Points on a hilly landscape, in no order, each with its height.
A ball rolls from a point to whichever of its 2 nearest points has the largest drop for the distance, and stops where none of them is lower. Distance is the straight distance between rows; heights are no part of it.
dilo height 4.75: [108 141  91  83 145 102 114 155 114 188 140 103 120 123 133 135 147 134
 124 101 185 107]
kasi height 3.60: [128 116 130 111 107 142 113 120 153 142 120 113 157 150 132 130 102 120
  54 146 146 131]
zas height 3.09: [ 99 148 128 142  90 165 123  83 123 146 131 153 108 159 114 125  97 107
  70 179 138 165]
Gipu height 5.76: [111 177  78  63 124  78 150 118 132 140 132 107 164 103 112 137 159  87
 105 109 115  93]
dov height 4.93: [160 142 141  59  68 175 103 158 149 118 117 152 138 170 146  98 104 138
  69 167 164 169]
ber height 4.20: [108 105 129 173 168 131 148  97 107 165 127 145 129 126 149 136 137 138
 151 136 136 116]
bapo height 4.11: [165 140 151 149 191  82  84 144 176 126 115  98 136 143 115 133 138 154
 163  92 111 113]
vita height 6.40: [131  95 117  96 126 108  97 153 127 136 136 111  76  92 138  74 159 143
 138 137 149 108]
Pogi height 5.84: [136 133  99 122 180  99 137 102 136 181 108 100 164 125 124 135 145 129
 104 140 106  75]
tize height 4.26: [100 166  83  88 147 108 142 145 103 151 147 138 151 117 144 125 153 118
 142 114 200 139]
Begur height 2.46: [101  94 165 184 139 148 135 177 135 164 141  92 149 164 126 158 135 133
 155  84 159 145]
rop height 2.94: [121 133 116 114 146 133  92 137 115 131 144 179  88 118 140 128 121 150
 132 112 188 129]
dok height 3.75: [144 195 124 133 178 125 125 162 178 146 124 118 183 161 121 176 104 147
 132 103 168 132]
roz height 6.06: [130 126 110 135  79 189 180  91  70 116 126 178 124  97 127  82 113 118
 105 193 102 147]
rapa height 5.24: [ 84 152 108 103 120 106 155 131 154 152 141  98 132 127  95 139 146  82
 124 149 130 124]
Tiro height 3.04: [122 167  96 102  57 115 145 127  49 119 125 163 121  93  97 152 124 123
 101 106 108 128]
Zek height 3.62: [128  89 170 186 139 132 123 149 132 143 121  93  95 147 105 140 154 141
 182 112  78 125]
Kipar height 3.32: [176 105 140 113  87 107  89 138  89 122  89 114 130 116 109 158 128 148
  86  61  76 104]
leb height 5.91: [132 133 101 120 143  95 156  81 154 141 118  77 184 114 113 149 119  93
  78 147  80  80]
vatik height 3.11: [111  84 172 181 112 141 148 148 135 147 130  84 144 151 110 161 145 124
 140  96  99 123]
nekim height 3.40: [122 162 117 153 165 135 119 142 111 167 135 162 114 136 141 155 116 164
 150 109 200 139]
mibap height 3.81: [117 151 134 198 192 147 125 112 117 176 129 173 100 144 131 152 109 173
 165 133 158 138]
vumun height 2.18: [ 98 143 100  97 121 160 125  87  94 105 157 197 128 101 121 130 112 110
  82 156 160 143]
latov height 8.03: [147 201 128 117 172 137 107 179 148 214 138 112 118 148  98 148 124 177
 136 142 151 113]
dore height 5.87: [121  57 145 142 118 140 150 153 156 125 123  95 160 121 178 104 147 122
 125 118 164 134]
vub height 3.51: [141 140  87  93 116 143 150 130  87 141 108 151 153 119 143 105 149 134
 104 137 133 132]
bazes height 5.66: [149  53 142 146 151 127 143 128 150 124 102  94 187 119 198  93 135 136
 104 139 136 104]
dep height 2.75: [106 133 134 141 145 152  98  73 130 144 134 178 115 149 107 159  83 128
  66 157 155 131]
Gikun height 4.27: [ 97  97 162 158 186 122 115 126 207 136 146 130 111 144 134 149  99 115
 130 142 167 106]
faf height 3.08: [150  95 144 133  62 106 128 131  63  89 112 130 161  86 150 160 113 132
  80  61  98 114]
zegu height 4.12: [134 161  84  63  64 160 141 134  80 120 131 166 148 117 136  94 131 114
  71 142 163 170]
bag height 5.13: [151 131 143 104  54 181  94 162 122 141 121 120 149 188 143 128 101 145
  56 120 181 183]
fiki height 4.02: [125 130  91 117 105 135 174  99  88 123 128 127 187  92 159  87 135  96
  77 152 134 142]
Kapi height 7.38: [153 122 147 148 149 144 107 179 130 121 124 153  89 138 160  82 142 165
 194 116 184 179]
fip height 7.75: [143 176 116 132 172 106 106 180 128 191 141 101  92 124 117 118 164 172
 183 119 162 134]
balib height 2.21: [144 155 142 129 128 123 114 161 137  94 110 130 140 174  99 165 149 128
 176  83  95 136]
fevir height 3.79: [155  88 165 172 141  92  95 111 122  95 107 107 114 128 127 140 145 146
 156  80  76 115]
Tuzed height 6.12: [125  77 125 103 152 109 136 151 168 114 133 106 132  94 178  66 165 118
 148 147 155 116]
fud height 4.56: [121 141 104  99 147 124 127  87 151 116 128 144 106 129 108 134 109 118
 122 176 111  96]
vom height 5.18: [175 182  92  85 183 109  82 106 132 167  99 145 156 139 121 152  96 170
  72 124 132  92]
bet height 5.92: [144 117  83 101 133 191 162  92  87 120 132 176 138 100 150  60 123 136
 116 212 111 138]
feb height 4.59: [146 155 117  58  46 159 129 150 136  83 120 129 163 147 125 100 120  98
  56 145 131 171]
pubot height 4.45: [ 95 134 119  94  74 153 106 133  93 157 155 139  68 140 116 139 113 117
 102 124 194 145]
supo height 5.09: [114  94 143 152 170 130 123 106 158 120 148 149  46 110 133  85 126 129
 178 186 132 123]
laza height 4.64: [191 131 132 119 195  55  95 113 160 102 107  84 177 127 154 100 146 157
 142 111 116 109]
bemiv height 5.01: [184 107 118 130 189  87 127 106 156 132  93  57 198 133 160  98 148 149
 127 144  76  98]
gise height 7.06: [ 92  90 181 134  82 135 108 166 159 132 149 111  73 144 104 156 119 106
 134 106 155 131]
puz height 2.86: [122 129 138 167 190 101 152  78 124  90 126 117 155 135 155 131 145 129
 201 102  90 113]
panom height 1.53: [105 123 129  98 115 163 120 100 148  53 166 196 119 118 122 122 100  91
  99 159 147 139]
pabas height 3.77: [107 111 153 166 178 123  92 113 171 164 141 144 125 147 132 178  77 153
 107 117 179 107]
Gerun height 6.62: [118  93 124 110  92 121 142 152 107 100 141 126  78  76 140  73 155 116
 151 140 111 117]
sot height 5.59: [ 85 167 104 142 122  87 159  98 159 163 150  63 167 117 111 153 137  66
  85 130 113 121]
saped height 3.56: [154  74 167 158 118  98  84 107 116 115  99 107 131 106 124 167 110 144
  94  68  62  74]
lidif height 1.61: [ 90 108 129 152 125 130 131 157 101 160 153  92 153 146 153 153 142 125
 150  67 207 139]
kes height 5.70: [149 127  83  85 163 154 112  81 102  99 150 177 113  75 141  74 135 141
 119 185 103 115]
pupav height 2.35: [104 128 135  86 124 139  91 143 158  94 163 191  89 122 129 136  98 119
 119 133 197 137]
kepi height 4.10: [116 130 138 112  68 166 148 163 107 149 131 141  94 149 117 119 138 120
 138 138 144 159]
tesa height 4.67: [132 125 165 104 115 153  96 128 189  90 120 147  92 169  99 142  86 124
 119 161 109 119]
Sud height 2.81: [155 150  87  85  74 121 135 144  53 152  99 138 125 104 115 123 151 143
 102 117  98 129]
kapib height 3.45: [103  65 176 196 110 129 154 124 111 128 121  89 179 126 157 163 135 111
 128  72 121 132]
zal height 6.96: [ 93  90 163 142  94  98 108 155 134 128 141 110  74 106 113 153 141 113
 154  74 123 103]
Semu height 6.22: [157 133  91 122  72 145 183 100  60 122 116 141 129  85 117 102 108 126
 106 189  52 124]
Reziz height 5.53: [154 169  93 120 191 103 114 114 113 199  94 126 144 133 109 138 134 173
 114 137 113  94]
Lozoz height 4.37: [155 189 109 136 196  98  98 143 176 137 127 131 145 115 156 142 117 177
 135 109 191 117]
giv height 4.44: [107 110 114 158 149 137 179  74  91 120 124 142 154  99 155 115 131 117
 135 135 103 114]
Simap height 7.15: [ 86  97 176 163 105 160 113 139 150 118 155 145 108 162 138 150 104 106
 133  97 188 170]
razab height 6.13: [123 112 138 149 114  79 152  91 153 109 126  59 175 110 107 170  99  83
  99 115  52  76]
gedom height 3.53: [127 110 132 133 100  90 150 138 100  93 120  99 141  81 152 133 162 109
 154  76  97 113]
Kenu height 6.15: [167 146 135 113 138 126 100 134 132 147 119 142  62 141 120  76 145 166
 163 197 117 140]
zab height 3.05: [137 188 118 113 138 131 127 176 151 130 118 146 162 180 108 174 130 136
 151  86 145 151]
Ton height 4.79: [182 177 100  99 201  82  84 116 149 120 114 145 171 107 160 118 119 179
 102 118 162  96]
kupaf height 3.25: [120 128 150 163 166 149  95 103 134 195 123 150 103 160 104 178  76 167
  86 151 158 119]
Fato height 2.91: [122 112 110 130  70 143 164 177  78 154 121 101 154 125 153 113 167 124
 135  90 160 166]
lifug height 4.13: [141 106 115  96 120 118 119  96 137 106 124 136 142 102 133 127 114 122
  74 151 106  91]
Zin height 4.36: [138 108  99 123 102 139 194 101  93  78 128 123 180  82 151  90 136  98
 122 147  91 125]
telep height 5.37: [166  89 111 130 181 132 140 110 173 138  98  93 175 133 176  87 121 152
 108 186 112 102]
melin height 6.35: [167 120 103 144  90 144 150  77  56  80 112 151 117 104 117 117 113 154
 147 146  30 142]
Tuz height 3.28: [132  76 165 164 103 113 147 128  90  90 105 111 164 103 174 142 144 125
 134  53 104 120]
Neb height 5.90: [167 122 119 107 149 114  74  95 101 107 131 163  77 103 114  71 137 159
 136 168 119 134]
sor height 4.76: [108 118 144 181 206 118 127 114 190 128 146 132  83 122 140 118 115 129
 187 164 144 114]
leleg height 7.25: [110 100 172 161 136 169 124 174 145 135 137 151  84 153 143 120 118 143
 176 115 173 160]
dupor height 5.23: [151 173 113  66 111 146 138 143 158  74 109 154 132 166 108 125 130 114
 142 143 102 146]
siko height 2.62: [117 134 125 124  76 140 117  91  82  97 139 179  99 100  96 151  93 113
  84 138 111 130]
tovi height 2.30: [ 93 131 109 153  77 129 147 153  86 170 149  64 155 138 147 129 152 102
 112  76 177 168]
refa height 4.92: [133 141 143  89  97 158 127 120 194  41 121 151 127 177 105 140  97  99
 123 154  93 147]
kob height 5.32: [ 85  86 131 126 150 142 110  95 133 116 168 178  43  80 124  99 128 120
 141 175 141 104]
tes height 2.83: [ 98 167 132 145 105 121 164 132 120  91 131 136 166 159 103 179 151  95
 162  68 111 158]
Pagag height 3.59: [139 130 130 136  97 157 141 181  83 154 107 119 128 158 128 124 165 150
 161  96 107 154]
vov height 3.72: [100 151 103 101 153 103 172 135 124 110 136 123 170 113 161 117 172  92
 171  97 153 130]
der height 4.04: [108 117 170 118  82 139  83 142 195 151 144  68 125 164 116 128  97  96
  50 141 150 150]
masap height 3.22: [ 96 147 125 125 112 107 191 137 132  76 127 113 180 132 140 145 162  68
 170  80 117 145]
niz height 4.34: [135 121 196  99  75 159  79 162 190 139 134 104 102 179  85 145  95 117
  83 145 125 118]
Mepu height 4.88: [ 83 145 117 120 114 125 156  86 147 113 149 147  98 115  90 136 110  77
 118 169 119 124]
Zepan height 3.41: [123 145 130 143 186 100 136 120 158 123 119  96 142 141 113 153 143 110
 177 112  77  98]
Zup height 3.31: [130 129 151 184 156 141 132 128 127 131 128 139  79 162 104 128 136 150
 214 141  82 150]
Mori height 2.77: [152 146 146 151 139 123 112 135 139  78 113 128 107 172  94 136 142 137
 218 103  66 162]
pobir height 6.85: [107  89 162 155  60  88 145 172 118 114 134  98  95  86 103 154 117 102
 138  94  87 116]
Luga height 3.24: [131 132 126 193 183 116 129  64 116 106 122 128 115 154 108 148 120 151
 199 118  60 124]
Mopip height 5.58: [130 162 115 110 107 161 191 139 141 112 116 132 152 168 114 107 148  90
 166 162 108 165]
Pere height 7.55: [151 155 140 150 162  86  82 168 130 147 136 127  78 123 126  96 157 174
 193 114 177 167]
tuk height 8.26: [155 198 128 155 189 152 143 175 158 203 130 102 146 171  86 142 128 175
 151 172 110 126]
sak height 6.77: [115  84 151 156  53 124 162 149 102  96 130 125  98  91 128 122 116 100
 139 131  96 140]
Boru height 5.49: [118 100 112 102 127 151 124  98 102 126 164 171  67  57 127  80 136 129
 104 195 126 105]

Where does a ball stop that starts at each point below?
Mopip => lidif
latov => puz
ber => panom
Reziz => balib
Neb => dep
razab => kasi
Gipu => kasi
Gerun => puz
dupor => kasi
